Points on a hilly landscape, in no order, each with its height.
From any point a climber takes the steepest step (rise divided by distance) to one of its 2 nearest points. It stops when none of these is higher. Distance is the straight distance between rows; heights are no part of it.
Lipim: [125  76 173  90 118 145 163 104  80 108 121 174 143 105 117 158 112 177
 118 125 143]  (h 459)
gud: [ 73 157 114 113 128 118 162 147 181 147 176 123  97 124 193 111 139  77
 159 156 147]  (h 677)
bim: [152 130 100 160 151 160  99 109 132  96 150 134 131 102 125 132 152 126
  90  98 118]  (h 207)
Tapu: [102 143 163  97 168 130 156 174  99 115 149 131  90 122 136 100 118  68
 149 106 121]  (h 522)
gor: [157 173  77 153 144 114  77 120 141 107 165 146 125 151 113 126 156 139
 113  96  76]  (h 172)
niniz: [133 127 126 134 147  90 168 175 153 125 207 155 139 119 171  98 134 130
 132  85 143]  (h 541)
mefat: [ 87 106 130 152 118 137 162 139 172 175 141 114 121 126 186 146 141  77
 136 116 152]  (h 780)
Pul: [112 114 151 117 157 161 143 139  74 136 155 142 114 135 128 136 100  84
 118 105 172]  (h 421)
Vab: [144 165 134 103 121 153  64 101 160 109 121 113 104  99  56 131  94 182
 119 160 109]  (h 171)
vifat: [146 103 133 174 132 103 171 111 115 122  95 142 151 111 125 165 116 119
  88  98 144]  (h 632)
Fis: [105 169 160  81 141 147 132 204 157 134 177 123 117  58 176 102 139  88
 141 132 169]  (h 153)
Bubel: [148  79 148 116  95 191 110 111  85 145  81 121 156  86 134 163 135 171
 107 153 148]  (h 748)
teku: [197 132 118 174 100 144  79  61 150  96 121 123 147  84 111 144 127 135
 131 151 112]  (h 145)
tuguv: [166 173  95 131 164  75  83 141 114 138 141 118 137 153  80 147 117 197
 171  81  91]  (h 317)
sano: [160 178 119 147 152 124  74 122 108 106 137 109 131  98  65 116 131 192
 146  97  95]  (h 277)
rete: [130  89 167 111 130  88 183 143  77 152 137 132 119  62 151 158 147 161
  80 125 161]  (h 288)
Vir: [145  60 141 120  92 199  88 128 149 132  77 123 179 114 121 164 110 156
 155 170 139]  (h 621)
lutuf: [141  72 191 128 112 101 122 101  90 104 112 151 139  92  94 132  84 195
 102 142 143]  (h 486)
zup: [175  90 134 117 131  57 183 131  87 104 117 178 147  90  98 158 109 167
  38 123 129]  (h 553)
zepa: [100 111 139 130 136 150 143 117 160 141 109 117  82  98 103 148 134 170
 128 148 123]  (h 347)
buvif: [132  60 137 152 128 152 170 116 140 135  97 142 166 127 150 180 138 110
 121 123 134]  (h 516)
muruf: [170 130  93 173 109  48 153  90  99  94  80 161 187 168 119 132  70  74
  92 138 126]  (h 316)
dulef: [ 91 149 159 109 106 181 149 122 185 159  85 107  92 115  98 146 128 131
 124 166 146]  (h 384)
rifo: [154 162 120 154 161  77 141 169 120 142 144 136 133 149 137 102 149 133
 135  53  89]  (h 408)
zazuv: [164 147 119 137 139 106  65 113 166 113 149 137 104 107  66 151  68 151
 136 144  82]  (h 196)
gineg: [194  99 122 148 130  94  89  89  93  94 145 166 137 120  83 151  67 133
 110 124 134]  (h 471)
Lun: [142 104 117 159 148  71 126 133 100 136 146 131 133 139 142 131 123 111
  70  88 145]  (h 767)
Nav: [124 168 146 134 117 102 137  94  83 129 117 144 142 182 175  94 148  84
 152 130 129]  (h 77)
maru: [101  77 150 139 124 194 162 128 131 129 124 102 133  90 170 116 141 158
 114 116 171]  (h 302)
todaz: [179  75 105 165  81 127 114  90 124  95  79 118 197 136 118 148  71  96
 168 167 129]  (h 407)
Zosek: [ 88 201 153  89 148 141 147 141 118 160 142 114  82 162 129 102 121  88
 166 132 129]  (h 648)
Voma: [127 186 148  79 136 134  93 132  94 132 106 126  94 149 101 121 137 112
 146 139 118]  (h 804)
Tifos: [131 114 152 139 135  76 160  98  99 156 147 127 114  72  99 180 142 181
 113 128 136]  (h 354)
ven: [117  87 116 125  90 205 138 175 165 212  95  78 157 151 151 159 169 108
 159 165 137]  (h 597)
Rosad: [118 123 103 130  86 192  91 134 165 159  39  72 154 169 116 129 142 103
 169 195 128]  (h 484)
Fem: [145  98 146 133 107  82 104  97  77 118 116  96  95 127 103 134 135 136
 130 128 161]  (h 495)
valov: [135  54 142 109 125 115 136 139 103 146 120 120 112  88 167 181 167 121
  79 135 172]  (h 235)
lufol: [ 92 179 120 120 134 111 109 143 187 121 145 137  93 186 120  68 129 156
 141 128  90]  (h 415)
bak: [117  85 136 149 103 146 169 105 105 141 107 126 167 162 148 134 127 105
 155 121 165]  (h 552)
rageg: [111 190 123 159 151 160 164 147 136 119 157 116 125 103 140  77 157 107
 139  91 128]  (h 212)
digun: [ 97 134 158  85 135 115 110 152 149 138 145 111  71 122 148  66 152 141
 130 112 154]  (h 504)
nogi: [169  60 105 136  64 161  89 116 159 121 101 107 196 135 119 148 121 140
 191 169 133]  (h 526)
lemez: [106 117 155  68 109 140 146 166 156 161 123 117  90 100 172 140 149 122
 126 182 168]  (h 76)
Vizik: [ 95 173  95 100 120 145 145 126 167 121  87  82  93 132 119  86 170 101
 147 170 164]  (h 494)
bev: [115 198 106 101 154 104  89 165 142 142 134 108 113 204  95  75 123 157
 161  98  68]  (h 363)
rupos: [ 98 130 128 145 126 112 148 140 174 128 174 153 123 165 126 107 127 160
 136 101 128]  (h 474)
Tetul: [ 99 187 108 112 161 163 153 150 150 104 165 149 122 137 133 115 138 104
 145 124  77]  (h 162)
varu: [129 178 145 117 155  96 165 195 135 147 182 145 150 115 153  95 135 157
 166  53 113]  (h 472)
zeziz: [101  90 139 141  84 167 146 145 156 172  96 103 149 157 182 126 151 107
 160 123 145]  (h 683)
Fode: [104 117 103 157 143 115 121  98 128 114 128 128 109 153 110 140  97  90
 147 150  97]  (h 262)
fas: [111 160 124 135 140 101 130 121  83  94 154 150 152 187 147  74 128 102
 146  97  88]  (h 12)
lis: [132 131  94 175 114 105 173  86  76 115 122 143 158 161 163 121 130  80
 125 143 104]  (h 165)
Vasim: [ 67 160  99 170 128 192 125 111 140 165 137  92 123 181 171 117 110  86
 133 144 123]  (h 169)
met: [107 101 132 178 127 124 202 134  93 159  99 113 173 162 168 124  88  49
 140 111 171]  (h 411)
kesi: [ 98 138 143  86 123 179 165 196 188 145 147  97 112  73 179 121 142 105
 119 163 168]  (h 112)
Vozu: [145 138 143  86 158 112 105 168 122 140 157 151 105 107 109 151 169 194
 107  94 101]  (h 279)
sif: [ 85 155 122 132 131  82 176 135 128 133 170 115 119 140 208  94 114  44
 167 154 119]  (h 573)
debu: [105 129 139 145 110 181 123 106 190 153  57  98 120 147 105 136 133 108
 166 164 110]  (h 428)
losiz: [ 90 159  99 117 126 137 110 132 137 112 137  78  93 142 113  80 151 135
 110 133 164]  (h 585)
rizur: [125 106 152 115 121 113  98 129 127 132 125 126  84 116 155 100 167 145
  95 101 126]  (h 453)
gide: [117 151 107 144 135 127 128  96 162 117 110 124 108 109 102 143 136 124
 145 139  76]  (h 307)
viba: [155 100 143 106 110 146 112  92 106 104 133 178 145 140  90 178  95 137
 126 143 145]  (h 389)
pubu: [151 118 175  88 109 161 132 100  89 149 120 165 149 100 144 146 151 161
 107 119 155]  (h 590)
fik: [127  71 172 112  95 111  93  90 117 129 110 108  97 119  99 125 120 176
 115 149 160]  (h 565)
sepuv: [137 118 147  91 143 165  54 129 155 131 123 133 100  68  95 138 104 189
  81 170  83]  (h 150)
tuso: [130 109  85 114  89 164  67 120 120 100  68  82 140 142 115 128 136 110
 163 181 135]  (h 571)
bora: [170 129 126 140 165 121 128 131 130 121 144 169 142 103 118 142 136 180
  77  85 113]  (h 241)
buza: [169 104 124 170  98  91 169  98 127 107  90 178 193 134 118 139 101 142
  59 110 165]  (h 498)
losat: [119 152 160  70 153 114 153 188 154 121 125 143 108 142 119 105 155 148
 162 113  84]  (h 268)
Kabo: [102 117 145 150 134 171 183 131 109 119 141 110 118  73 135  90 151 123
 131  90 168]  (h 261)
pom: [190 132 136 130 132  37 129 134  95 131 116 147 160 116  91 146 100 172
  37  78 136]  (h 667)
fulap: [144  72 111 152 131 169 136  99 135 104  88 134 177 115 119 164  94  90
 128 144 103]  (h 422)
lofel: [122 141 158  96 157 134 155 180 114 169 198 126 105  70 167 122 148 140
 105 119 167]  (h 202)
bilo: [ 73 163  74  88 129 144 135 139 146 142 111  74  87 168 143 120 149  73
 143 203 150]  (h 409)
tadel: [116 149 120 107 118 169  71 115 124  95 109 108 110 142 127 100 143 115
 127 140 127]  (h 676)
Kada: [102 103 141 109 128 210 132 158 118 129 124 116 105 128 131 146 113  92
 122 147 151]  (h 357)
Geve: [128 150 131 155 129 137  68  92 156 131 128 130 107 143  80 134  52 109
 144 171  88]  (h 219)
Buv: [163 151  91 197 103  99 149  55 113 118 100 159 191 175 139 125 106 104
 128 132 115]  (h 194)
pigo: [187 139 108 158 145  53 113 127  83  88 138 149 167 122  62 127  97 156
  93  93 136]  (h 562)
Sufer: [123 137 135  79 136 153 147 141 138  94 129 181 121 132 145 127 145 112
 128 125  90]  (h 206)
puli: [145 155 142  70 169 113  79 185 139 135 130 133 103 163 104 114 130 166
 131  78  75]  (h 318)
remig: [116 131 136 146 138  90 177 150 109 135 170 146 143 139 191  98 122  72
 136  88 151]  (h 637)
far: [141  89  77 172 102 105 135  86  83  94  91 101 167 156 138 143 125  78
 171 167 121]  (h 278)
gusir: [120  85 113 165 139  92 118 135 145 153 153 115 114 153 175 148 128  82
  92 116 139]  (h 681)
Kufan: [131 194  82 122 140 110  87 125 167 128 161 123 104 135  84 126 173 187
 114 135 110]  (h 138)
Zilun: [148 149 111 130 169  62 122 159 106 119 163 149 154 179  96 128 111 167
 149  71  89]  (h 358)
pafup: [124 140 138 138 127  67 127 104 106 125 158 128  94 118  96 134 134 179
 149 127 149]  (h 418)
Sefad: [161 125  78 142 108 144  68  91 137  86 150 140 139 102 108 140 133 141
 114 145 142]  (h 175)
bobon: [125 100 127 102  97 172 117 126 186 114 104 163 133 146 147 146 168 104
 135 159 109]  (h 157)
lariz: [ 78 146 101 176 120 134 125  94 128 134 123 103 114 185 145 109 118 113
 163 158 100]  (h 213)
nat: [126 137 147  76 178 130 138 180  78 148 177 139 111  71 136 132 158 170
 114  92 113]  (h 242)

Where does a climber stop that starts at each point below?
rageg | Voma
sepuv | Voma
Vab | Voma
Kufan | remig

Call two points neighbours if one is among the 2 nearest of the other. Go from one point of each pair to the other, from neighbour to neighbour, staying as high as possible. Name the lowest point that can't be avoided.
remig and mefat | sif
Lun and Voma | Rosad
Lun and mefat | gusir
fik and Bubel | Lipim
